Points, in no order, along strands that fork, close into loops and pass close to each other.
Two points are linked if the straight distance between their rows is under 46.1. Some points are linked to none.
mip: [-19  10 -14 -27   3   2  -2 -18  -7   6  -9 -22  -9  -3 -15  -4  14  -1
 -22   9]
Remak: [-12 -15  -1  14   0  -9 -23  25 -16  -2  24   9   2  24 -19 -17  -9 -29
  -7  -4]
Nof: [  2 -20   1  -3   5  13 -17 -29   0  16   2  10  -7 -15  -4   8   7  10
  32 -12]
pir: [ 15 -14 -11 -12  -7  -2  11   5 -11   4 -29  -3  13  -7  12  21  23  29
  -3 -11]
Radas: [-13 -17  -2   7 -28 -12  12 -18  -4   8   8 -10 -20 -17  -8 -12 -14  30
  23 -17]
fovir: [ 11   8   7   1  10  14 -37 -13   2   7   0  -8   3  16  -5  16   8 -17
  13  15]
val: [ -6   9  -9   3 -32 -25   1 -13  -1 -23 -13  -6 -19  -9 -20 -12  -8  26
 -23 -11]
Rone: [ 39   8  17  16  21  11 -13  17  23  -6 -18  25  26   7  14  20  -1   6
   1  24]
pakoz: [ -5  24  -4   0   5 -15   2 -31  -9 -12 -19  19 -19 -22  -5  -5  -8  -1
 -28 -18]
gupot: [ 21 -16  13  -8   9  33 -27  -4  11  11   4   5  19   9  -8  22  21  -2
  22  32]
Nas: [ 16  22  15  22  16 -18  -5  28  -4  -2 -13  14  20  13  25  17  -7 -22
  -1  -1]
zozom: [ 12  -1   4  -2  43 -12 -17  24 -22  10  16  27   6 -27  16  13 -11 -27
   4   5]
dun: [ 12  10  -3 -14  29  13 -20 -21 -11   8 -18   4  -2 -10   7  21  18 -15
   5   6]
teka: [ -3 -23   1  24   7 -17  10  41 -16  -8  25  18   3  15  10  -4 -12 -18
  -4 -23]
gevim: [  5  -6  -2  14 -15 -18   4 -27  -9  -8  -7  14 -12 -19   2   5  -9  23
  19 -35]
baro: [-11  -8  -6 -15   7  10 -11 -32 -11  13  -1   9 -16 -26  -4   5  -4  -2
  21 -18]
doku: [-17  15   6   1   2   7  -2 -17  10  10  -3 -27  -4  17   1   5  -1 -17
  16  10]
zilos: [-13   9  -8 -16   1   2 -20  -5 -11   6  -8 -14   7  16 -20   3  17 -16
 -13  14]
Fuso: [ -7  25  11  31  -2  -4 -27  -6  16   1   5  -5   4  24   2  -1 -12 -27
  21   9]
lunum: [-15 -29  -9  -4  -3  -7  11  35 -20   5   5  -1  14  12  -2  -8   7  -7
 -17 -14]
piri: [ 11   1   5  -4  37   0 -19   2 -19   7   2  36   3 -34  11  18 -13 -16
   8 -15]
gipe: [-15 -25  -6 -15  24   5 -13  25 -20  15  29   1  -8   8  -8  -5   5 -39
  -9   2]
zigop: [ 28 -13  -3   9 -11  10  -4 -23   4 -12 -19  21  -9 -26  15  16   9  37
  19 -22]
timo: [ 32 -20   7  -7  28  19  -3  11  -2  11  -5  37  26 -16   9  18   7  11
   4   7]
Fumo: [ -5   4  -6 -17 -32  -9  22 -15  13 -10  13 -31 -18 -13 -17 -28 -25  32
  -2   8]
Dop: [  5  32   5  11  20 -17  -9 -20 -13  -7 -18  21 -15 -15   8   7 -10 -12
 -21 -16]
Rabe: [-16   9  16  19  17   1  13  26   9   4  17  -9   8  21  25   2 -16 -40
  14   1]
nes: [  6 -35  -2  -8  -6  16 -24  14 -18  15  14   9  14  11 -13   1  19  -6
   4   6]
Tono: [  7 -19 -16  -9 -33  -8 -20  -1 -15  -1 -12  -1  -2 -10 -19   1  18  30
  -7 -10]
Ketu: [ 14   4  -4  12  -5  -6 -10 -30  -5 -15 -20  29 -14 -27  10  15   0  21
  11 -30]
Zaz: [  1  -1  -9  11 -36   9 -21  10  18  -7 -16 -21  23  30  -8   8  15  10
  10   6]
lomen: [  6 -40   1   8   9  -6   1  50 -17  -2  24  21   3  12   6   0  -3 -18
  -8 -18]
bep: [ 29 -14  17  25   9   9 -10  -7   7   0   5  35  14  -4   4   9 -10  12
  27   0]
motuk: [-19  29   6  -2  21  -9  12 -29  -1   1   6   6 -16  -9  -7 -20 -21 -18
 -13  -3]
nemet: [-23   3   4   2  16 -13   9  32  -9  -4  32   2  -7  10   0 -24 -25 -42
 -18   5]
paz: [ -7  12   7   9  21  -5 -35  14  -8   7  20  -6   1   7  -1   4  -9 -44
   7  30]
lus: [-22  14   0  10 -12 -15  24   9   4  -7   1  -7  11  19  -6 -16 -17  -6
 -16  -7]
gufo: [  6 -30  -2 -13  15   7 -30  12 -28  15  14  34   7 -18 -12   3   4 -14
   2  -7]
tude: [-11 -10  -3  -6 -13   7  -3 -27   4  16   1 -32 -20 -11  -5   3   9  13
  31   6]
Topel: [ -4  12 -13 -22  12  -6  18 -22  -6  -2 -34  -6 -20 -23  15   8  18  17
 -22 -12]
lek: [-20  19   3  -7  10  -4  41   1  10  -1  37   2   2  18  -9 -37 -23 -15
 -20   6]
kifol: [  0 -11   4  -6  24  13  -2  10 -13  15   5  -5  14   7  11  16  10 -22
  11   3]
gep: [ -2  32 -11   1 -18  -3  17 -12  25 -21 -22 -45 -34  -3  13  -5   4  16
  -5  14]
zagi: [ 18 -31  10   6 -11  26   0  16  12   9   4   6  27  19   2  11  14  16
  29  11]
lifam: [-33  25   8   5   0   5  16  -1  19   5  16 -15   1  26  -3 -23 -23 -31
  -1  14]
kaba: [ 15 -38   4   0  19   9 -26  34 -16   7  33  34   5  -9  -3   0  -2 -15
   8   2]
mezu: [  8  -2   2   3  25  -4  -2  -8 -16   9  -8  34   7 -25  13  16  -9  -2
   6 -24]
sav: [ 31  11  19  13  36 -10 -21  42   0  -4  23  30  20 -19  18  15  -6 -12
   5  33]
zet: [-19 -23 -12 -23 -28 -12  18  -2 -15   7   3 -11 -11 -15 -21 -20  -2  25
 -11  -5]
pebod: [-15   0   2  -5  32 -18   9  17 -17   4  22  15 -10  -9   1 -19 -19 -38
 -18  -2]
rugi: [  0 -41   0   6   7   6  -1  14 -24  10  23  28   1  -4   0   0  -4  -7
  18 -25]
Goto: [-23  25  -6  -4  -9   9 -13 -21  19   2   0 -33  -8  20 -16  -5   2 -16
   0  17]
kad: [ -2  -3   9  21   6 -21  -3  33 -20  -6  10  19  11   7   4  -1 -14 -21
 -14 -11]
dofed: [-19  -3  -4 -11 -14   0  22   5   3  10 -11 -37   9  17   7   7   9  14
  11   4]
dut: [ 16  25  17  17  22  -4  -6  30  14   1  -3   4  29  10  35  21  -5 -27
  12  14]
pefot: [ -6  36  -7   2 -10  -8   5  -5   8 -16 -31 -18   2  14   7   3  13  -5
 -27  -3]
pimil: [  2  22 -12  20 -28 -15 -10 -20   5 -26 -18  -8 -25  -2  -9  -7   3  15
 -17  -9]
divik: [ 22   5   7  20   9 -11   1  40  -1  -7  -9  17  37  16  20  15  -2 -10
  -7  -4]
gib: [-13 -29  -7 -13  13   6 -22  10 -28  17  23  14  -5  -5 -20  -2   2 -27
   0  -6]
Meder: [ 41  -7  27   1  27  30  -4   7  27   2 -15  27  19  -7   7  21   4  13
   5  33]
sano: [  1   3 -11   0 -15  -4  -4 -23  -1  -7 -16 -14 -25 -20   1   6   8  21
   7  -9]
Gabo: [  2  39  10  23   2  -6 -28   1  18  -5 -10  -3  10  20   9  10  -9 -35
   3  12]
zomi: [-16   5   5  20  -6 -25  16  -3 -10  -8  13  16  -7  -1 -14 -19 -27  -5
 -14 -24]
vir: [-19 -27 -13 -18 -24  -5  11  12 -18  14   6 -13  -1   2 -14 -11  11  16
  -3 -12]
zodo: [ -8  34   1   2 -22 -26  40 -14  21 -19  -4 -16  -5   2   4 -20 -19  22
 -19  -2]
pemif: [  2  31 -17 -18  -7 -13  17 -26   5 -25 -12  -2 -28 -18 -11 -18  -1  17
 -39   0]
fav: [ -1 -30   5  -6  -3  19  -4 -16  -5  24  13  -1   2  -8   0  12  16   7
  37  -1]
sikob: [  1  32   7   6  24 -14 -30   8  -9   2  -5   4   2  -1   7   4  -5 -34
 -23  12]
Tob: [-16 -22 -14 -20  -7   3 -17  -8 -24  18   4  13  -4 -17 -18  -3  12   5
  -2 -16]
Saze: [-28 -25   4  -2  10   7  12  16  -5   7  38  -7 -18  19  -7 -21  -9 -28
  -1  -5]
sedol: [ 18  34 -17 -21 -25  -8  25 -16  29 -34   0 -35 -21 -12  -1 -27  -8  24
 -24  23]
gat: [ 14  30   4  16  -1   4 -21   6  21 -10 -21   0  22  20  13  20   8 -19
   0   9]
Kifin: [-11 -11  -3  11 -40  -6   6 -10   8   5   7 -31 -12   5  -7  -9 -12  26
  25  -3]
gidek: [ -3   8  12  31   4  -4 -11  -9   3   3  12   6   1  16  -1  -4 -13 -14
  24  -5]
lide: [  4  24  15  33   5 -13   1 -25  11  -6 -11   7 -11   3  17   6 -16  -3
  18 -19]
Zeku: [-26 -37 -13 -18  -1   1  21  18 -27  13  11   2   0  -1  -8 -13   6  -3
 -15 -17]
vute: [  2  -4 -20  -4 -28 -16 -10  -9 -13 -12 -21  -1 -19 -14 -20  -4  10  26
 -21 -17]
lupaz: [  4 -24   6  22 -10   0   0  16  -4   1   9  13  17  18  -1   3  -2  11
  18 -19]
Dadez: [ 22  -4  -7   8 -26   7   1 -10  18 -13 -22 -31 -19 -10  21  18  13  37
  30  -1]
zoki: [ -2  28   8  30 -17 -25   6  11   3 -19 -18   6  11  20   6   0 -15 -11
 -21 -16]
dov: [ 34  -3   5  20  -7   7 -10  -5  16 -13 -17  18  13   9   8  14  12  28
   8  -2]
kuvor: [-17  15  -7   5 -32 -15   8   5   6 -12  -9 -14   3  19 -13 -13  -5  10
 -18  -4]
Fibor: [ -4  23   3 -12  -5 -20  55 -12  14 -10  -8 -14  -2 -14  10 -14 -13  23
 -18  -6]
lalu: [-21   7  -7 -27  14  -5  31 -21  -7   8  10   3 -10 -24 -10 -15 -15   4
 -12 -10]
piv: [  8  50 -14 -11 -17  -7  26 -23  31 -31  -4 -19 -19  -3  -2 -25   0  12
 -33  18]
mizus: [-23  -2  -6 -10 -25 -14  45   6  10  -9  16 -20   2  11  -9 -29 -20  17
  -9   1]
doso: [ 17  18   3  11  19 -20 -39  19 -18  -7   1  21  12   0  -3  12  -5 -25
 -18   8]
rore: [ 28 -14  17   9  13  23 -23 -24  20   4   5  26   3  -9  -4  11   0  10
  26  15]
kal: [ -7   6  -7   7 -42  -2   0  -2  19  -6 -14 -40 -10  13   1   4   3  23
  23   5]
bel: [  5  -8  -3 -13  17  10 -45 -20 -18   9   2  13  -4  -6 -20  10  10 -16
   5   6]
Vozi: [-22 -13 -13 -24   6  -1  -5 -11 -27  15   2   4  -4  -8 -25 -10   2  -8
 -16  -6]
kuzim: [-21   0   4  17 -10 -11 -10  28  -4  -5  17  -3   7  30 -10 -16 -13 -33
 -13  -1]
danib: [ 12 -36  -2 -19 -17  21  -4  -3  -8  23   6   2   7  -9   3  12  22  28
  27  -2]
nal: [ 25   2   5   7  18  -3 -44  19  -9  -2   5  26  16  -3 -11  13  -1 -15
  -6  19]
gule: [-20  26   2  -6  -8  -2  44  -5  26  -9  31 -14  10  20  -6 -35 -24  -8
  -7  15]
tad: [ -1  33 -16  13 -26  -2 -10 -19   9 -34 -19 -19 -39  -5  -1  -9  13  12
 -25   2]
Simu: [ 13  25   2  12  23  -1 -25 -31  -3  -6 -16  21 -17 -18  12  13  -3 -11
   3 -13]
Zarom: [  9 -28  -2  12 -12  12 -14  44  -1  -1  14  12  27  34  -3   1  10  -6
   5   0]
fozo: [-14  30   5   6   8 -11  16 -29   8   0 -11  -3 -20  -5  10  -7  -9  -1
  -8  -4]
Mudi: [-17  -1  -9 -21  15   4  -3 -31 -12   7 -15  19 -19 -38   3  10  -2   3
   7 -29]
ralos: [ 15 -28  -3  -2 -10   5  -6   8 -16   5  -8  25  20  -5  -2  10  12  25
   6 -19]
kaso: [-19 -29 -11 -24  -8   2   6  -3 -26  16   4  19  -7 -28 -10  -3   5  15
   4 -27]
nimi: [-10   9  -6  -8  -6 -18  40  -5   0  -5 -24 -18  -7 -12  13   1  -2  25
 -14 -15]
rora: [ -7  35  19  17  16 -24  25   6   0   0 -12   5   7   5  22  -6 -20 -19
 -16  -6]
vumo: [ -2 -16  -6  14 -30 -14  -3 -14 -12  -1  -1   4 -10 -12 -14  -8  -6  28
  14 -24]
tiku: [ -6 -37  -5 -13   0   7   4   3 -22  16   9  33   4 -21   1   3   2   6
  14 -31]
ravon: [ 15   6  -4  13  -9  -7 -10  -4  -1 -11 -23   7   8  13   5  10  13  14
  -5 -12]
gunu: [ 28 -21  25  -1  32  25 -19  29  13  11  24  25  17 -11  -2  11  -2  -7
  14  52]
mife: [ 25 -17  -5 -11   3  16 -34   4  -7   4 -11  12  20   3 -10  15  27   6
 -11   9]
pera: [ 32  -8  13  27  -8   8  -3 -10  14  -9  -6  31  13   0   4   8  -3  30
  20 -12]
bil: [-14  15  -9  11 -36  -7  -1   8  17 -15 -17 -21  11  27 -10   2   5   4
  -4   1]
sabag: [  5  11   0  13  10 -16  15  -9 -14  -4 -18  27  -2 -18  15  10 -11   8
  -6 -34]
Gif: [-21   0   4   4   5  -9  40  11   4 -10  37   6  -7  13  -5 -33 -26 -18
 -22 -12]
maba: [ 28  -1   9   5  10  28 -23 -31  22  -2  -6   9  -6  -1   1  21  16   9
  26  16]
Reka: [ -6  27 -11 -32  -2  -1  27 -27  14  -9   1 -30 -13 -11 -10 -20   0  13
 -21  17]
Rumo: [-29 -22  -6 -10  -5   5  18  12  -3  10  28 -16  -4  19 -16 -22  -5 -11
   0  -2]
ruzol: [ -4  29 -13 -11   8  -5  15 -11   2  -4 -30 -11  -7  -2  14   1  17   3
 -27  -2]
zenu: [ 19   0  17   9  37   5   0  36   5   7  16   8  25   7  30  20  -1 -23
  16  19]
Pel: [ 19  -5 -13   1 -38  -1  -6   5   8 -18 -25 -41 -30 -16  17  11  15  36
   9   3]
Vulaz: [-29 -12   3 -16  14  12   6 -12  -8  21  19 -24  -9   7  -7  -7   0 -21
  17   8]
giri: [ 27   9  10   5  40 -15 -17  32 -16   0  14  31  16 -19  18  14  -8 -12
  -2  11]
tikof: [-18   7   9   3   2  15  -4 -34   7  16   7 -25 -19   5  -4   2  -1  -5
  31   6]
zesi: [ 22 -12  15  20  22   4 -16  14  -2   2  13  28  18  -3   8  10  -9  -6
  18   7]
mabak: [  4  -7  -9 -17  -3  16 -28  -5  -8   7 -15 -13   8  12 -14  15  29  -4
  -6   9]
koz: [-19 -17   4   3  20 -10   3  38  -4   0  38  -2 -19  19   5 -16 -13 -42
  -7  -2]
vol: [ 32 -24   1  -9  -3  25 -20   0   2   4 -13  24  19  -1  -8  14  26  24
  -3  15]
rezi: [-16  20  -3 -24  24   8   8 -37   3  11 -16  -7 -21 -22   6   5   3  -8
  -4  -3]
baso: [ -4  18   4   1  18  -8 -28  16  -5   6   2  -8  10  14  -2   6   0 -39
 -10  19]
bet: [-32  -5  -9 -20   9   4  31   5   0  11  25 -21  -3  16 -11 -25  -6 -16
 -11  10]
mev: [ -3 -14   9   0   8  16   1  -6   1  19   6 -12   8   6   4  13  13  -5
  26   0]
Mif: [  7 -44   3 -19  26  20  -1  27 -17  21  19  18  13  -4   7   8  16 -10
  10   1]
zifik: [ 19 -26   6  19   0  -3   6  21  -7   3  -2  27  26   9   8   6   1  13
   6 -15]
masi: [  2  13 -10 -15  -1  18 -21  -9  -1  -2 -28 -22   2  12   0  21  38  -3
  -9  13]
pilag: [-28  -2  -2   3 -10 -11  43  14   2  -2   8 -14  10  16   2 -15 -12   3
  -8  -8]
tarit: [-21  29  -7 -17  -9   5   3 -16  19  -1   6 -28  -3  19 -22 -22  -4  -8
 -20  17]
dokeb: [ 29 -21  13   6  17  10  11  25  -1   2  -4  33  31  -2  13  15   2  16
   7  -1]
seka: [ 11 -32   2 -20  23  22  -1   8 -14  23   1  22  20 -12   8  19  15   1
  12  -3]
Mitev: [-29  14   4   0 -10   5  31 -10  25   3  25 -24   0  20 -10 -30 -17  -9
   4  10]
sipe: [-22  22   9   2  16 -15  12  26  -1   2  15  -4   4  15   3 -20 -18 -36
 -24  10]
Nofan: [-15  21  13   0  18 -21  40  -4  -3   4  -2   3   3  -3  13  -9 -17  -9
 -21 -13]
Pib: [  4   5 -13 -18 -11   1  22 -11   6 -11 -29 -42 -37 -30  19   2   6  30
  -5   3]
Supi: [ -6 -10  10  25   8  -2  -6 -10  -7   8  24  16 -12   0  -1  -6 -20 -12
  31 -20]
Dovu: [  1 -30 -10 -17 -19   2 -25  -6 -21  12  -5   2   3  -7 -19   3  22  18
   2  -5]
doler: [  6   5  -5  -4  11  -7 -37 -16 -18   3  -9  31  -4 -18 -14   7   0  -9
  -5 -10]
pozo: [-12   6   0  -7 -16   0  13 -25  11   7  -1 -43 -32 -14  -2  -5 -11  19
  23   8]
fomab: [-28 -10   6  14  -7 -14  29   3  -1  -5  28   7 -11   5 -14 -27 -25  -5
  -2 -19]
vako: [-11  21   4  14 -10 -26  27 -15   0 -17   3  16  -5  -3  -9 -19 -26   4
 -25 -20]
danol: [ -9  13   2  -8  24   5  -5 -19  -7  15 -10  -4  -7  -5   5   7   6 -16
  -3   2]
nivu: [-10  10   0  24 -14  -6 -12  18   2  -4   1  -3  16  30  -6   0  -6 -20
   1  -6]
pil: [-19  19   0  -8 -17   2  22 -19  21   3   0 -39 -13   2  -5 -13  -8  14
  10  16]
Felod: [-11  36  -2   7   7  -4  -2 -30  11  -6 -15 -11 -25   2   0  -7   1  -9
 -11   8]
todes: [ 30 -33   9 -10   2  38  -2 -15  19  14 -11  31  10 -22   1  15  16  40
  18  14]
sopi: [-24  -7  -2 -15  23  -8  13   0 -24   5  16  25 -12 -24  -7 -14 -21 -21
 -16 -19]
pav: [ -4   4 -14  -7  -9 -16  -7 -20 -15  -8 -16  19 -16 -23 -17  -2   0  12
 -27 -27]
rorev: [-16 -38   1 -15  12  14   1  28 -13  18  26 -12  -1  18   1   1  13 -31
   6   2]
konu: [-20  40   5   3   7 -14   5  20  13  -1   0  -4  13  17   6 -11 -19 -41
 -28  14]
gamir: [ 33 -32   7   3  -5  21 -15  23   9   1  -6  31  32   5 -12   5  10  21
  -5  19]
veku: [-10  -3 -14 -22 -23   0  -1  -8   1   3 -16 -40 -16  -4  -4   2  17  22
  -3   7]
tezu: [ 17  -4   0   2  -1  16 -16 -34   7   6  -9  -1 -12 -13   2  17  13  18
  31  -4]
fibet: [  4  -6   9  26  -5 -21   6  -9 -10  -8  -1  26   4  -7   3   2 -20  11
   7 -30]
Gunem: [-13  42   5  10  -4  -9   4   3  17  -8 -22  -8   9  22  11  -3  -6 -26
 -21   8]
Vutam: [-24  20   6  -8  24  -1  10 -11  -4  11  15  -5  -6   0 -11 -19 -14 -28
 -10  10]
kir: [ 17  -9  14   1  31   8  -7  14  -6  14  11  15  17  -1  12  15   2 -17
  16   9]
Fedus: [ 16 -38   0  -8 -18  20  -4  13  -2  20   6   5  24   6   1  11  24  27
  17   6]
mepem: [ 29 -17  27   2  22  32 -17  17  22   4  -4  24  22  -2  -7  12  -3   7
   6  44]
Fub: [-10 -14 -11 -25 -35 -11  14 -13   3   2   8 -32 -22 -19 -27 -28 -15  26
  -3   9]
misa: [-15  -4  -5  -7 -30   7   9   3  15   5  -7 -48   4  13   5   3  10  15
  25  10]
goze: [ 21 -22   0   7  -8  11 -17  34   0  -4  -2  19  38  25  -6   7  12   5
  -4   8]
bonob: [ 15 -10   3   6  20  -1 -25  46  -6  -2  22   9  23   7   5   9   2 -29
   2  18]
nira: [ 14 -16  -1  10 -28  -6   2   3   4   0 -13  -9   9   8   8  11  12  36
  17 -12]
kib: [ 13  -6 -16 -11 -35  -5   8   1   5 -12 -27 -50 -40 -25  13  -1  -1  34
  -1   5]
Kud: [-11   1  -5 -12 -27 -21  46   2   1 -15  12  -9   2  -4 -18 -25 -16  23
 -23  -6]
Fimop: [ 25  16 -12  13  -7   4 -14  -9   0 -25 -32   5  -9  -3  10  19  29  15
 -13  -5]
fefod: [-10  32  -1   0 -33 -11  38  -8  35 -19  -3 -33  -2   7   0 -19 -21  20
  -8  10]
Pigu: [-10 -23   3  12  -4   0   1 -16 -12  10  18  18 -14 -13  -4 -11 -15   7
  30 -29]
zad: [ 12  15 -13 -24 -32 -11  27  -6  23 -20   3 -39 -14 -16 -11 -27 -24  31
 -12  18]
Resid: [-18 -42  -2 -12  -4  18   8  11 -17  26  24  -8  -3  11  -2  -4  14  -6
  19  -6]
Nizo: [-10  17  -4 -21   4  -7  39 -19   5  -6  23   2  -2  -9 -18 -30 -18   8
 -17  -1]
Vusor: [ 14 -11   2 -18  26  15 -29 -14 -12  13  -4  19   7 -18  -4  22  13 -13
  10   9]
nul: [-28   5   0 -11 -15   4  25 -15  18   8  23 -39  -8   8 -12 -23 -12   7
  14  13]
gub: [-18   1   3   2   3  -5  14  -5  -6  10  -5  -9  -1   7   2  -5  -4   3
   7 -13]
gir: [ 17   6  -5   5 -14  23 -18 -18  22 -12 -18 -29 -15   9   9  20  33  15
  19  14]
Raf: [ -8  24 -13 -27  12   1  26 -29   5  -9 -25 -20 -31 -31  13  -1  10  16
 -21   2]
nar: [-22  -7  -1 -11  10 -10  18 -10 -19   5   5  16  -6 -24  -7  -9 -17  -2
  -7 -24]
dalo: [ 28  -8   1   6  14   2 -40  -5 -12  -2   0  37   6 -13 -12   9  -2  -3
   1  -3]
Vuzed: [ -7 -13  -2  22 -26 -13  -2   2  -6  -4   5   0   4  11 -11  -8  -3  18
   9 -19]
liki: [ -8 -20  -9  -4 -18  -4   3  30 -16   1  -5 -10  29  27  -2   4  18   6
 -10  -8]
tolig: [ 19  21  12  25  21  -5 -17 -22   4  -2  -8  17  -6  -5  17  12 -10 -11
  13  -7]
Fime: [ 21 -23  16  -8  34  19 -14  45   8   7  29  10  20   0   8  19   9 -19
  15  41]
volir: [ 25 -24  13   2  -3  38 -14  -3  23   4  -4   3  23  10  -5  16  13  17
  20  32]
miguf: [  0  49  -6 -10  -1  -9  23 -35  16 -19 -12  -4 -26 -10   2 -20   0   1
 -34   2]
zevam: [-16 -33  -6  -9 -20   8   5   7  -8  21  15 -18  -2   6  -8  -4  14   9
  16  -5]
ras: [  6   7   5  16  18 -20 -24  13 -21  -4  10  23   5  -1  -5   0 -17 -25
  -7  -5]
Gezi: [  7  21   4  25  -4 -16  -9  -4  -2 -14 -17  11   3   9   0   5  -4   0
 -12 -14]
Rofeg: [ 31 -22   5  -5   4  21  -5 -17  10   5 -11  31   7 -24   7  15   9  32
  19  -8]
Rer: [  8 -44   5   3  23   1 -12  32 -13   8  38  34  -8 -10   7   3  -8 -20
  20 -14]
nokun: [ -4   1   1  15 -18   6 -23  15  10  -3  -2  -8  24  33  -5   6   6 -10
  11   7]
vomob: [ 32  26   9  27   9  11 -23   5  29 -13 -17  11  22  18  18  20   4  -7
   9  17]
fup: [-26  -3   9 -11  36   6  13  -3 -14  17  21  -6 -11  -2   7  -8 -11 -29
   7   7]
zaf: [ -7  36  10  22 -13 -16  32  -4  21 -11 -25 -12   5  14  23   3  -8   0
  -5 -12]
fige: [ 14  14 -13  13 -29   7 -28   6  23 -22 -28 -13  14  25   2  16  23   7
  -5   5]
gev: [-13  -6 -13  -7 -23  -4  -2  16 -10   0 -17 -15  17  21 -12  -1  20   6
 -18  -1]
nevu: [  9   9 -22 -15 -11   7   2  -7  -2 -18 -35 -30 -32 -23  17  11  30  24
 -12   2]
fab: [-10  39  -6   0  -5   9 -12 -29  18 -11 -16 -29 -22  13  -2  -2   8 -10
  -8  19]
gizof: [ -7  26  15  24   7 -21  17  28   0  -3  -5   3  18  13  25   3 -18 -28
  -9  -6]
Lifo: [ -9  10 -15 -42  -2  -3  35 -19   6  -4  21 -20   1  -9 -16 -30  -6  20
 -16  16]
kabef: [-10  26  -9 -28   5   6  18 -34  14  -6 -13 -31 -30 -17   1  -7   7   9
 -16  13]
teg: [ 12  13 -18   0 -16   4  -5  -1  -3 -22 -35 -21 -17  -4  15  17  32  20
 -13  -5]
resu: [ 11 -45   2   2  -2  22  -2  41  -4  11  29  10  16  23   5   2  14 -10
  14   1]
luf: [  3  29 -18   9 -26   0   7 -14  14 -35 -29 -32 -38  -8  14  -2  14  20
 -13   3]
dipo: [-11   1  -5  -9 -13 -11  33   9   2   8 -21 -28   3  -3  13   5   4  24
  -1  -8]
nug: [ 19 -38  15   3  16  29  -8  42  11  10  25  15  22  17   4  11   7 -13
  14  25]
Ligi: [ 28 -10  11  -2  34   7 -39  19  -7   2  19  28  14 -18  -8  11   1 -18
   2  30]

How many points has the smallest loop of links through each point below? Write none if it is on no loop.
fomab: none
Lifo: 16
fav: 10
Tono: none
misa: none

A piece is two or more points that can be reached from each other along the links. Count, over all rows, the pieces, the separate loops (a circle has one, a figure eight two, a Y none), the forks (points with three links) and the tips (points with one).
pieces: 8
loops: 2
forks: 19
tips: 31
